Points, in no order, along strands that fork, close into loops and pass close to each other.
Two points are linked if the straight distance between their rows is under 60.2. Some points are linked to none.
Totad: [-24  44  14  13  17 -34   1 -13  -1   7  10  37  16 -26 -13 -13  17 -17
  20  -4 -16  37]
Zorup: [ 11 -24 -21 -11   2  11  14  -2  10 -16 -19 -11  -9 -21  -5   0   2  -4
 -21  -6   1  30]
mabo: [ -2 -14   1  -1 -14   5  30  -2 -11   2 -32 -27  18   1  34 -22 -39 -14
  21  16   6 -29]
Pafe: [ -4   3  21  -3 -12  -1  24 -25 -26   4  10 -13   4  36 -21   3  -6  13
  35   5 -29  -4]
moma: [ 14 -18  21   9  14 -23  -9  -2   2  11   9 -14 -26  -1 -45  19  16  -8
 -59  25   9  23]
Nizi: [-14   8   1   6  13   7  -3  -4 -36   7  10 -32  -7  20  35  -5 -50   3
  31  26  -2 -54]
barof: [ -9 -14   1  11 -20   1   0   9 -13 -16   0 -20 -14  23  21   0 -34   1
  29 -17  -3 -38]
libit: [-25  17 -11 -14  28  18   2  -2  -2 -15   3 -19   3   3  15 -19 -20   3
   8  21 -21 -11]
Som: [  9 -24   6  13  -7 -10  15 -13 -29  -8  -9 -22  21  19  23 -11 -21  36
  45   3  -6 -43]
vavo: [ 38 -44   1  13 -23 -29  21   4   7 -27 -17 -29  -8  18 -10  14  -4 -10
  17 -22  31 -14]
Dagup: [-13  46   3 -33  24  22 -27 -23  21   9  30  22  19  17 -15  13   7  -2
   9  14 -18  14]
rut: [ -6  25 -11   9  24  11 -16  -6   6  34  11  50  13 -26 -12  -2  28  15
 -25   2 -21  25]
Rirun: [-19  35 -28  -8  65  18  -7  19   1   8   2   7 -11 -28  31 -17 -12  13
 -26  11 -11 -17]
viro: [ -9  12 -20   9  26   5  22  15   5  -1   6  19   6 -30 -37   7  38  19
 -30   5   5  24]
Fugis: [ 19 -20  -1  27   8  -7 -11  17  -2   6  -4  21 -28 -15 -30   2  16 -13
 -54  -7  -3  34]
fut: [  6 -12 -14  13  15  18 -12  17   1  -3   8  36 -17 -32 -21  -3  19  -3
 -45 -14 -14  33]
funag: [-13  35  -9  -9  52  17  27   1  -8   0   2 -18   7  -2  24 -34 -18  -7
   8  36 -11 -28]
fav: [-17  12   2 -29   5  31 -15 -18   5  17  23   1  15   5  -8   2   9   2
   3  16 -15  16]
dul: [ -5  -4 -16  21  -8  23  -9  32  31  -6 -32  14 -12 -15  -7  12   3  -1
 -44 -14  40 -12]
duvo: [ -6  18   2 -16  12  29 -33 -29   7  17  12  14 -12  32   1  -3 -33  -7
  17  -1 -34  -3]
vili: [  7  30 -39   6  31  13  33  21  -3   6 -10  52  30 -49  -9   7  37  34
 -24 -15   7  -1]
pil: [  6  25 -26   9  32   2  42  23   7  -5 -14  41  20 -43 -30   8  28  17
 -13  -7   3  23]
Nufe: [ 10 -34  14  15  -8 -40  -4  -9   8  18  -7 -30 -28   1 -24  12   1 -17
 -21  -1  20  20]
popi: [  5 -17  -9 -14 -11 -13  44  -4 -18 -26 -12 -31  -4 -15 -21  -1   0  -6
  24 -10  -5  28]
gom: [-21  -7  -4 -10   3  24  18 -11  -8  -9  -3  -8   6  -3 -21 -14  22 -12
  16   6 -15  27]
mafo: [ 10 -16   6   7 -26 -17  21  -2 -19   3 -22 -21  14   2  40 -28 -50   7
  26   9   6 -49]
lemu: [ -4 -15  -5   8  14  29 -20  -2  31  13 -27  -5 -10  21  11  -3   5  -2
 -32  14   3 -12]
Moto: [  6 -35  -2   3 -18   9   1  10  -4 -25   8 -22 -19  15 -20  12  11 -18
 -12  -9   8  11]
bufer: [ -1 -14   9  23  -4  -6 -22  10 -46  -2 -13 -12   8  22  32   8 -19  14
  59 -22  12 -73]
Num: [-13  22   9 -21  -7   4  22 -15 -44 -17  27 -17  20  17  11 -13  -7   9
  49  -7 -29 -20]
melar: [-18  -8  -3  13 -13  10 -12   8   9  19 -14   8  -8 -23  10   6  -3   8
 -47  -1   0  28]
bedek: [  2 -26  12  19 -20 -11 -15  -1  -9   4   1 -21  22  28  28   3 -14  27
  41   3  11 -45]
ged: [-24  29  -2   6  20  29  -4   3  17  18  -3   2   4  12  -5  -5 -15  21
  -9  28 -21   0]
Tuka: [  3  -9  -3   1 -32   9  -2  21  40  14 -42   1  -2   2  15   3   9 -17
 -27  -2  52  -9]
mer: [ 32 -31  17  -2 -12  -1 -21 -28 -11  -4  26 -13  -7  43 -22  17   8   8
   8   1 -18  -1]
dobu: [ 11 -24  18  24 -34 -17 -27 -10 -17   1  11  -5   9  33   9  31 -10  35
  43  -9  12 -39]
lir: [ -2  -7 -10  -2  31  35 -16  -7  19   2  -6  12  -6  15   0 -18  17   5
 -29  12 -18   8]
Nof: [ 24 -22  24  10 -28   5 -38  -7  10  -7  16   8 -19  57 -17  18   0 -25
  -2   2   0 -18]
zisor: [ -5  -6   0 -23   2  22 -36 -19   7  10  32 -16   3  25   3  18  -6   5
  -6  22 -15   8]
sorip: [ 16 -18   4  13  15 -38   8   2   6  13 -19 -16 -23 -40 -37   5   9  -1
 -41  -2  13  29]
zala: [-11  40  -1  -8   8  -2  46   7 -14 -16 -18  26  32 -41   1 -38 -10 -12
  20  19  -3  12]
zefon: [  4   2  10  10  27  24 -10  -2   0  -6  16  26 -17  10 -41  12  24   1
 -42  22 -22  23]
tefus: [ 15 -17   5   8   7  24 -15   1  15  -2   2  11 -13  15 -21   0  24  -1
 -45  16 -13  21]
lag: [  3  -5   7  -2   8 -32   4 -23  -3  11   9  -9 -19 -11 -19  -3   6  -6
  -4  -2 -17  40]
gava: [ 32 -38  28  12 -24 -59  -2   8  12   6   4 -17 -11  18 -19  12  22 -21
  10 -16  48 -18]
gima: [  2  22  -9 -11  10 -21  45   9   0 -22  -8  -3   6 -42 -25  -3  -3  -4
   6  -5   3  38]
kima: [ 18   5 -22  -2 -12   6  32  16  21 -23 -37 -23   1 -16  -3  11 -31   4
  -9   6  23  19]
vuges: [ 11 -29  -2   4 -32  -9 -15   2 -32 -23  11 -12  -8  25  31   5 -15  13
  37 -38  -4 -38]
gozeg: [-10  36   4   7  23 -30  24  -8   6  -8  -7  28  35 -24  -1 -26  26  -6
  13   3 -14  36]
Bopaz: [ 47 -30  31  -8  -6 -13 -28 -18 -16  -7  30  -6 -22  42 -26  20   8 -18
 -21  11 -14   9]
Gar: [ -7   7  -3   1  14   6   3  -6  15  -5  -2 -16  -4  21  13 -11 -16  15
  -4  17 -21  -9]
salot: [ 29 -33  23  12 -10 -12 -22  -5  11 -15  11  -5 -28  39 -17   9   6 -19
 -25   2  -1   6]
nukub: [-14   7  15 -15 -20  -9   3 -24 -23   7  25 -21   4   0  16  -7 -22  12
  23   3 -26   2]
vodun: [  3  -2 -21   0  -3  15  11  16  17   6 -51   4  -4 -35   8   7 -17  14
 -36   1  13  11]
lalo: [-16  29 -34 -21  54  25   5  18   5   9 -15   7  11 -44  32 -15   5  21
 -31   6   5 -10]
batag: [-19  51  22  -4  -1 -35  25 -11 -11 -24  14  16  28 -21  13 -27  -6 -11
  20  12 -16  11]
Nodu: [  9 -21  13  34 -32 -18 -16   4 -37  -6  -9   6   9  21  24   8   4  13
  60 -40  18 -62]
feto: [  0 -13   7   9 -32 -11  -9 -13 -52  -4  15 -14   9  21  22   3 -25  23
  43 -29 -17 -37]
siza: [  5  -6 -16 -11  29  26  -4  -3  17   2 -10  15   1 -24   3 -15  29  11
 -26  -2 -11  29]
meza: [-26  25 -16  -4  43  42  -3   9  10 -20  13  23  11  -6 -19   0  29   5
  -8  14 -13  12]
gavos: [ -2 -15  -1   5 -14 -13 -10   2   6  14   7  -7 -16 -27  -9  14   1   2
 -40   0   4  37]
nal: [-24  62 -12   8  30   3  22  28  -4  -4  12  34  30 -37  13 -25 -12   4
  -4  17  -9 -10]
Lefil: [ 15  13 -27  -8  -1  12  42  14   0 -16 -46 -12   7 -26   1 -20 -29  -4
   0   4   2  16]
mivi: [  3 -17  -9  10 -28   3  26  18   8 -12 -43 -16  -5   9  -4   0 -18 -16
  24  -2  25 -12]
Ramut: [ -3 -10  14   6 -17 -21 -11  16  17  15  -1  -3   6  22  34 -14  -6  -3
  56  -9  34 -72]
buze: [ 18 -33  26   0 -27   2 -32  20  26 -12  16   0  -6  36  14   9  28 -26
 -30   4  36 -15]
pap: [ -6  -9  -2  25  -8  -6  20   8  12  11 -43  10 -15 -18 -13  -3  -9 -12
 -14   0   5  26]
bopo: [ 12 -21  28  21  -8 -29 -24  18   8   5   4  -9 -30   9 -35  23  10 -26
 -55  10  27   9]
geb: [ 11  -8  -2 -19   6  16 -40 -17  -8  11  33 -22   4  42  28  24 -28  18
  21  -1 -10 -37]
Komom: [-22  13  -1  -8   2  19  23   2 -32  -5  18 -26   8  20  18 -12 -39  13
  27  26 -12 -48]
sibup: [ 19 -40  14  -6 -31   0 -17  20  36   6   2  -5  12  23  17   7  34 -11
  -7   0  44 -22]
Kof: [-34   6 -17  -6   1  29   9   5 -13   8 -13   0  14 -24   1 -18   0 -11
   6  15 -10  19]
suz: [  7 -31   5  11 -25 -14  23 -13 -33  -1 -17 -21  -5  26   3  -7  -6   0
  33 -14 -11 -11]
nasan: [ 32 -30  44  12 -30 -37 -29   5  15  16  20  -6 -11  29 -14  10  28 -36
 -21   6  32  -5]
vudo: [-33  67  10 -13   8  -9  -6  -6  -2 -13  21  16  44  -3   6  -7  -3 -22
  27  20   2   0]
batas: [ 25 -27  16   5 -13   3 -21  24  32 -16  -7   4 -17  14   0   4  27 -20
 -56   5  26  -1]
zibof: [  6 -18 -15 -11 -10   9  -4   8  35 -12 -19 -25  -2  -1  27  -4 -12  11
 -21   0  18  -6]
veni: [  8 -24   2  10  -2  -5   9  -5  12 -14 -11 -24   0  31  19  -3 -12  24
   9   5  -6 -20]
ludu: [  8 -29  -3   6 -34  -1   8  17 -24 -15 -30 -20  13   8  22   2 -20  -7
  49 -14  32 -42]
posoz: [ 19  -5 -19  14  29  -3  16  14  -6  26   6  50   5 -53 -29   8  45  20
 -39 -24  -6  22]
gube: [-17  18  -9  -2  23   5  -5   3 -14  11   6 -28 -15  12  45  -9 -49  -8
   5  25  -4 -38]
Lifed: [-12   2   2  10  -5  15  -9  -3   8 -14  14  -3 -21  23 -30  11  -2   3
 -11  14 -18  18]
Vume: [  4  -7  16  -4 -27 -32  21 -27 -36   6  14 -30   0  -5   3  -9 -10  14
  27 -14 -23  14]
mapal: [ -5   2  -3 -20   0 -12  13 -15  -7 -35  32 -18  -7   8  -4   2   2  13
  18  -7 -20  14]
Vun: [-11  16  -5 -25   6   7  17   2 -14  -7  -4  -4   9 -42  34 -44 -36 -11
   0  18  -7  -2]
zovis: [-14  40 -13  15  28  -1  -9  12   9  34  14  57  36 -25   3  -2  35  16
  -9  -3  -9  14]
bol: [ -5 -16   7   9 -13 -12  -2 -23  -2   3 -12  -5 -17  14   7 -14 -18  -8
  11  -7 -26  17]
sirap: [-19  24  -8 -21   7   3  11   1  -3 -26  28  -7  -1   0   6 -21  -9   6
  11   2 -21  -1]
nota: [ 38 -40  10  25 -19 -30  11  -2  -4 -22 -12 -16 -11  25   2   6   6  19
  29 -25  10 -29]
Fusa: [-12 -18   9  23 -20 -13  -5 -11   4   5 -18   3 -33   1 -15   0  -7 -22
 -10  -9  -5  31]
zefo: [-17   7  -9  18   0  18 -10  11  20 -19  -2  10 -22   5 -11   6 -23   6
 -27  -3 -11   8]
Totu: [ 10 -22  -8  19   1  14  -1   0  34  11 -47  -1  -6   3   5  -7  11   2
 -28   6  15   2]
gali: [ 18 -30   6 -11 -13   8 -29 -29 -24  -1  30  -5   0  35   0  13  -2  16
  30 -10 -18 -17]
Fudot: [-24  26   5 -34   6  -7  13 -16   7  -4  25 -15  33 -12   9  -8  23   8
  20  20  -8  23]
Dupi: [  0  21  17 -17   2  -2   8 -29 -39  -3  31  -7  31  21  -1   1  10  30
  54  -6 -28 -16]
kegit: [ 16  14 -41   6  -9  19  16  28  -4  14 -51  27   2 -52   0  19 -20  17
 -34 -13  30   9]
maz: [  5  17 -17  -7  19  15  40  11  -1 -19 -32  16  13 -39  -5 -32 -19  -7
  10   6 -14  13]
Rodaf: [-22  52 -10  16  18 -10  24  25   3  -1   6  43  35 -49   2  -9   2   9
  -8  -1  -1  12]
dosep: [ -4 -21  -1   4 -43 -20 -10  13   5 -15   0 -18  -9  12  35  -1 -20  -8
  18 -26  22 -24]
bet: [ -2 -22  -8  -1  10  18 -26  -3  -3  12  -4 -27 -11  35  27  -4 -19  -6
  20   7   2 -41]
Tisiz: [-23  43  10 -21   9  -5  -5 -22  -5   9  21  18  15  -2  10 -20 -19  -5
  27  12 -33   8]
Nesu: [-21  25  -8 -17  11  11  -8  -6  15  17  11   6   8 -25   6   7  11  27
 -32  12 -12  23]
nusoz: [-21  16   4  -2  15 -13  -7 -13 -10  12  31  14   0 -19 -39  16  33 -12
  -3   5 -13  48]
Gutil: [-26  45  -4   3  12 -15  -8  16   9  -1  34  42  19 -33 -21  12  26   2
 -10  -3  -6  33]
zakig: [ 14  -7  -7  12  23   6  14   6   6  -5  -8   7  -7 -21 -43  12  36  19
 -46  16  -1  33]
zelos: [ 11 -33   7   9 -42 -17   8  17  -2  -3 -25  -4  16  11  19  -5  13  -5
  62 -27  38 -41]
dono: [-17   1  -8   4  12   0  -2   4 -16   1  19  12 -18 -35 -45  11  25 -11
 -22   2  -7  38]
rilar: [ -5   8   4 -36   6  -6  -7 -33  -3   4  34 -14  30  11  18  -5  15   8
  31   3 -22  12]
koniv: [ -5  49  18 -21  29  -5 -18 -17  24  -6  30  30  23  15 -20  16  24  -8
  19   4 -10  29]
Tifub: [ -8  18 -22   1   5  22  33  18 -14  18 -32  24  15 -64  -7  -8 -13   8
 -13  -3   7  24]
zez: [  5   0   4 -17 -14   7 -22 -27 -39  -5  32 -18   4  20  12   6 -18  20
  38 -26 -25 -20]
mukar: [-14  43   1 -32  37  17   0 -18 -15   2  34 -10  20  22  14  -6  -8  -6
  35  15 -23 -24]
Gida: [-20  51 -15  -3  52   7  25  19  -7  -1  -1   9  13 -33  20 -39 -21  -3
  -5  37  -4 -20]
bapu: [-18  41  25  -8  -6 -22   8 -29 -26   0  16  14   4   4   4 -14  -6 -12
  37 -13 -35  18]
zut: [-24  28 -32 -14  53  28   2  15   9  -8   3  18  23 -40  16 -20  31   0
  -9   0   1  -2]
zude: [-17   2 -12  -5 -10  24  27  10 -17   2 -24  -1   0 -40 -12  -5  -5  -5
  -3   2  -1  36]
dur: [ 20  -9 -28  26  10   9  19  22 -10  21 -16  44  -5 -37 -31  11  22  21
 -45 -23   3  16]
guso: [ 18 -27   6  -8 -30 -13  -6  13  36   5 -18 -15   9   1  21  11  17  -9
 -13  -6  56  -6]
ziri: [ 36  -3 -33  22   8  -2  25  15   4  11 -48  35  -8 -52 -24  13   4  18
 -42 -25  17  26]
tok: [  9 -16  14   8 -13   2 -56   2   9  18  19   8   3  51  17  15   1  -7
  38  -3  26 -59]
sunov: [ -1  -8   9 -14  -9 -20   1 -20 -21 -16  45 -15 -16   9 -20   3  17   1
  12 -14 -17  25]
vozi: [-16  14 -20   2  33  14 -14  10   8   7   0 -14 -26   1  31  -9 -40  -7
 -18  12  -2 -24]
fug: [ 16  -9   0   6 -22  -4   5  23  44   8 -48  12  -9 -16   3  14  32 -17
 -40 -11  59   6]
Sira: [ 17 -17 -35 -18   0  13   1  11  27 -12 -43 -19  -2 -12  39  -5 -20  -8
 -16 -13  25  -9]
Tiko: [ 16 -36 -11  -2 -23  -9  -9  10  24  -9 -13 -18  -6  -4  16   4  -1  -6
 -26 -10  30   8]
nipe: [ 36 -29  30   8 -28   0 -50  -9   5   8  19  15   5  57   5  25  13   5
  27   1  21 -45]
Mamu: [  7 -27  15  21 -18 -31  23 -18 -22  -7 -22 -31 -24  18 -28   5   3 -11
  12 -21  -1  -8]
vasov: [  4 -20 -23  -5  10   8 -13   9  22  -8  -3 -29  -6  15  43  -4 -17  10
 -15  -4   9 -30]
Seg: [-18 -15 -12   1  -6  25  13  10  -3 -11 -26 -23  -3  18   7  -3 -12 -13
  16   5   7 -19]
vad: [ 10  -8 -22  26  -1   3  18  20   0  16 -42  21 -15 -48 -20   0 -13  -6
 -24 -18   6  36]
gub: [ 24 -40   2   9 -15 -27  27  -2  -4 -13 -28 -33 -22   1 -23  11  -9 -14
  10  -6  18  11]
zelin: [ 18   1  24 -24  -3 -23 -10 -40 -31  -8  45  -5  -9  20 -15   6  12   5
  21 -29 -32  18]
Sib: [ -9 -30  -8   4 -14  27  -3  17   5 -14 -17  -6 -20   1 -21  15  15 -20
 -26   0  20  15]
Nol: [ -8   4   3  15 -11  -8  27  -2   3  15 -36   3  -7 -20   9 -25 -32  -9
  -3   8 -12  18]
giga: [-15  -3 -30  -7  16  37  15  18   1 -18 -24 -16  -6 -13   9 -18 -20 -12
   5   0  -2  -9]
ketig: [ 23 -25  26  29 -35 -34 -27  -1 -11  -6  11  -3  -2  40  -5  23  12  20
  41 -26  23 -43]
bop: [ -9 -19  -3   1  -2  -8 -11  18   8  21  -9 -25   5  21  49   2 -17 -10
  30   7  35 -62]
rizo: [ -4  -3  23  -3 -21 -16 -14 -23  -5   2  34 -20 -22  31 -23  28 -23  14
   7   4 -16   7]
tukib: [-24  15  -6  21   2  14  17  18   1  24 -28  26  -2 -27  12 -21 -36   5
  -9  19 -14  12]
rivo: [ 17 -31  22   1  -8 -31 -10 -28 -12  20  13 -18 -24  12 -29  10   6 -14
 -13   7  -7  29]
led: [  0 -18   3 -17  10  18  -5 -17  -6  -7  19  -8  -7  15 -31  -9  30 -17
   0  12 -24  25]
pema: [-15  36  10 -21  -6   3  -7 -28  -9   6  24  -2   3   9   8  -3 -39  11
  15   9 -27   0]
lol: [ 34 -35  38   2 -19 -46  -5  24  17   8   4 -15 -14  11 -17   6  41 -49
 -12  -1  52  -6]
demif: [-23  36  -8   2  15  -2  14  16  10 -22  20  26  18 -31 -10  -4  12  11
  -1  -2  -7  28]
Zigul: [-20   7 -22   1  19  35 -18  12  15  -2   1   4 -23  -3  16  -5 -19   8
 -28  -2 -16  -7]
gusu: [ 19 -18  13  15 -19 -33   8  17  32   8 -37   0 -18  -8 -22  13  16 -33
 -27 -12  55  13]
rup: [ 29 -33  16  12 -11 -25  -9 -16  13 -14   2 -10  -9  33  11   4   0  23
   8  -9  -4 -13]
Dil: [ 12  -5   8 -10   6 -11  -8 -30  25   7  20 -14   0  14   3  -5   8  24
 -10  10 -25  23]
Lalat: [  5  -7 -12 -15   7 -13  38  -4 -13 -15  -3 -21 -15 -31 -37   3   5 -10
  -1  -2   7  40]
Fosal: [ -8  38 -32   2  40  15  10  27  -1  16   9  59  28 -38  10  -1  37  30
 -26 -27  -7 -15]
pugel: [  1   9 -50  -6  24  34  30  19  -9   5 -44  33  10 -49  -3   7   9  32
 -31  -1   9  -3]
logi: [ -6  14  -4 -32  13  -8  33   3   8 -19  -1 -13  27 -27  12 -13  14  13
   1  11  -2  22]
rozab: [ 39 -37  40   8 -30 -28 -38   5   4   4  26   4  -9  40   2   8  27 -28
  10 -11  20 -20]
tarun: [ -8 -14  -3 -12  -4  27 -36  -3  14  10  17 -13  -6  15  21  14  -7   2
 -26   9   5  -2]
saruv: [-28  13 -36   5  21  30  -5  17   5   3 -15  16 -10 -32  19 -13 -19  -2
 -23  -3  -9   2]
Mono: [  4  22  12 -37   8 -12 -19 -38  -4 -13  35   4  16  17  -6  -2  31 -10
  27 -10 -21  28]
Vapu: [  4 -17  14   2  19 -38  -2  -8  -6  14  20 -18 -23 -28 -53  10  19  -4
 -45   4   1  33]
sevo: [-11  36  -6  -5  39  28 -23   2  18  -7  29  42  13  -7 -27   7  36   4
 -17   0 -19  17]
lago: [-24  60  -4  -3  36   2 -19  -2  20  18  16  36  42 -15   7   3  19   6
  -7  13  -6  10]
Rapab: [-18  32  10 -24   8   1  23 -10 -38 -12  30 -25  19   6  20 -22 -23   6
  38  20 -15 -36]
gebi: [ 34 -24  25   0 -25 -27   9  17  36   2 -17   3  -8  10 -20   8  40 -43
 -21   1  60   0]
duze: [ 15  -2  28   6 -31 -15  -9 -32 -23   6  25 -11  -8  46 -19  32 -20  18
  19 -20 -23 -15]
sovik: [ 11  22  28 -25 -15 -18   2 -46 -46   9  40  -8  19  18 -10  21   3  23
  49 -24 -28  -5]
Zov: [ 18 -27  16   1 -15 -20 -21 -21  25  14  14 -16  -4  26   6  15  -6  17
 -22  18 -10  16]
labuk: [-10 -19 -20  -4  20  27   8  -1 -16   3 -19 -35  -8  14  28 -14 -13 -13
  23  16  -2 -31]
Donug: [-13  30  -9 -15  22  -3  25   0  19   5  -7   9  34 -40  16 -19  17  18
 -13  14  -1  22]
kovaz: [ -9  -7 -27  -1  28  24   3  19   5   4 -34 -36 -18   6  39  -8 -16 -16
  -7  12  19 -37]
kemur: [ 32 -43  35  21 -27 -30 -26  -9 -40  -3  14  -5 -14  41 -28  23  23 -15
  20 -29  14 -26]
puged: [ 14 -43  16  13 -25  -9  -4   0  13  -9  -2 -13 -18  30 -17  15  13 -20
   1   1  27   0]
Vipot: [  9   4 -30 -15  21  24   6  18  10   4 -50 -20  -3 -21  35  -4 -27  -5
 -23   1  29 -26]
kivok: [ 12 -20  -6   4 -31   0  15  20  22  -9 -31 -14  -6   9  -7   3   8 -31
  20 -10  52  -6]
Kes: [ 21   8  19 -36   1  10 -21 -35 -16 -13  43   9   0  30 -19  11   7  -9
  21 -18 -33  15]
dosub: [-20  39   8  -2   6 -10  37   0  -8 -23   0  15  11 -24   4 -34 -20   3
  15  16 -26   7]
pusu: [  7  13   0 -38  28  12 -16 -28 -21  -5  39  -9  17  32  21  -1  -9  16
  47   1 -26 -30]
Nuku: [ -1  26  13 -17  19 -12 -16 -23   5  -2  39  21  11   9 -47  19  35 -18
   1   4 -13  39]
Suzoz: [  9 -22  15  16 -29  -5   5 -24 -46  -8   6 -22  -9  26 -14  10   7   5
  33 -35 -20 -10]
parep: [ -5 -16  21  16 -29   1 -29  -1  16  23 -10   0 -10  26 -14  17   8 -21
 -33  17  11  19]
tagad: [-22  19  10   6 -14   1  22 -15 -11  -9   2  -8  -8  20 -17  -6 -12   5
  22  15 -30   5]
koral: [  4 -25  -8  -1  -8   6 -18  19  29   1   1 -18  -5  18  41   5  -6  -8
   9  -8  38 -41]
niza: [-34  44  -8 -16  37  20 -12  -3   9  25   4  12  19 -24  13  -4  10  14
 -17  20 -11   6]
pasi: [ 20 -33  26  15 -32   4 -36 -15 -21  -4  16   3 -18  55 -24  27  10 -18
  17 -16   4 -23]
taked: [  6 -14 -17  12   3  24   7  12   5  -9 -33  16 -11 -31 -28  18  21   7
 -47   4  13  21]
zalu: [  3 -21  -5   9 -20  -9   0  21 -33  -4  -8 -19   7   5  43   1 -35   3
  45  -5  29 -67]
foriz: [-34  65   7  -1  13 -11  -5   4  11  -3  20  29  44 -21   8  -5  15  -7
   7  22  -5  18]
Tabo: [ 37   4 -21  -8 -27   0  14  15  24  -8 -57 -12  -4 -13  -9  16 -18 -11
 -12  -6  41  17]
Tef: [ 28 -15  21  28 -25 -13  -5 -16 -52  -6  -5  -8  -4  33 -15  23   7  28
  39 -38 -18 -29]
Sarap: [-11 -13   4   0 -32   4 -23   0  12  11  11 -18 -13  18  13  17 -12  -1
  -7   8  14   0]
Moz: [ 10 -27  23  21 -37 -19 -16   6   9  -4   4   5  -5  38   2   9  14  -8
  32 -18  29 -38]
mit: [ 14 -30   6  15 -15 -26 -12   0  14  15 -21 -12 -22 -21 -14   7   9 -11
 -45   2  22  30]
disu: [-21  19 -29  -7  18  20  18  22  -6  -3 -17   8  10 -45  28 -26 -38  -7
 -18   6   0  -6]
Debe: [ 18 -20 -13  13 -10  13  11  23  12 -12 -40   6 -23 -10 -26  21  14 -17
 -36 -11  32  21]
liku: [ -2 -15  -4  -5 -17  -3  36  -9 -19 -18 -13 -20  -4   1  -1 -19 -14  -2
  29  -5 -14   3]
gese: [-10 -10   5  -6 -28 -11  -4  -8  -9   5  19 -28  -3  14   3  16 -14  11
  12   4 -10   2]
nosa: [-26  46 -28   5  48  15  -1  28   7   9   1  46  37 -41  18 -11  32   0
  -9  -7   6 -17]
zale: [ 24 -32  11  22  -9  -7 -25  24  19 -11 -12  23 -26 -12 -10   7  18 -22
 -65   2  13  20]
naku: [  4 -13   5  -3  12  -8   6 -17  24  16 -14   1   1  -7   7 -18   2  19
 -22  10 -22  34]
ziro: [-29  50   1 -17  30   7  -3  -4   4  13  16  11  27 -14  26 -23  -9   3
   4  23 -18  -3]
gope: [-12   8  -8 -19 -14   8  30  -5 -24  -2 -18 -21  12 -22  22 -29 -40  -5
  11  22  -4 -15]
pumu: [ -2   9   4   5  17  -9  -3 -24   7  20   0  14  -5 -18 -12 -10  14   0
 -14   4 -27  42]
bufe: [ -8   1 -29   2  25  34  10  17   4   8 -19  27   2 -39  -3  -5  19  25
 -36  -5  -4   8]
lebi: [  7 -24  22  -2 -33 -21  -4  20  31   8  13  12   0  20   4  -4  33 -20
  37 -23  47 -35]
sapig: [-23  38  -3 -34  35   3  -2  -9 -34   0  40 -25   4   7  37 -17 -24  -2
  28  11 -13 -30]
zoluz: [  4  16  -3  -1  24  32 -28   7  14   0  28  39 -11   1 -22   6  15  11
 -39   3 -25  20]
Puvo: [ 36 -29  41   8 -34 -24 -42  10  -9  -3  32  22   5  47 -12  23  32 -11
  29 -12  27 -34]
rute: [-17  37  21  -4   3 -39  16 -22 -12  -2  19   6   7 -16 -10 -12   8 -19
  25   1 -21  33]
gerum: [  8  25 -41   4  11  31  34  30 -15  21 -44  37  20 -59   3   0 -20  24
 -25  -2  10   0]
gaz: [-17  10  -6   3  -8   4  18  21  16  -9 -22 -16  -2  -8  24 -12 -43   8
 -20  16   8 -12]
Tipel: [-16  22   7   3   7  -2  13  -9  -7 -16  19   9 -14   5 -33  -1  -4   2
  12   9 -31  26]
Pip: [ -2  30  -2   3  25   8 -20 -17  15  24  10  41   2  -4 -11  -5   4   2
  -5   5 -32  37]
meviz: [  7 -29   2  -1 -14  13 -26 -15 -11   6   5 -14  -5  43  16  -1  -4  -2
  23  -8  -8 -28]
zolal: [-20  23  -3  20   1  -2   6   6   6  20  -1  31   1 -28   3 -15 -23  10
 -18   2 -26  27]
tovo: [-22  13 -17  10  -9   7  18  22   8 -17 -12  -5 -14 -17   2  -3 -24  11
 -22   4  -8   6]
rim: [ 10 -25   2  -5 -35  -3   3  23  24  -6 -14 -13   2  17  16  -1  13 -22
  43 -19  50 -33]
ranad: [-13 -16  17  15 -39   7 -24   3  26  17  -4  -4  -9  25   3  18  10 -14
 -13   0  29 -10]
Rigu: [ -2   8 -15 -24  23  18 -20 -17  -3  -1  32 -22  -3  27  20   7 -19  14
  16   5 -23 -29]
nev: [ -2  16   6  -2  17  24 -24 -19  15  14   8  27 -14  16 -16  -1 -20  -1
  -9   6 -33  17]
fele: [-12  25 -12  -4   7 -12  32  18   5 -14  15  10  -1 -46 -15   8   1  13
 -12   0  -2  39]
mobug: [ -4   0  10  -3  -9   7 -15 -37 -10  10   6   2 -13  29  -5  -5 -18  -5
  21  -8 -40  14]

A piece is two or more points that can be reached from each other along the links. Count, over all rows, the pieces, the separate loops (a circle has one, a figure eight two, a Y none), the forks (points with three links) and the tips (points with one).
pieces -> 5
loops -> 1
forks -> 28
tips -> 36

How many points has the smallest loop of links through each point below? Write 0 if it is on no loop.
vavo -> 19
bedek -> 0
pumu -> 0
sunov -> 0
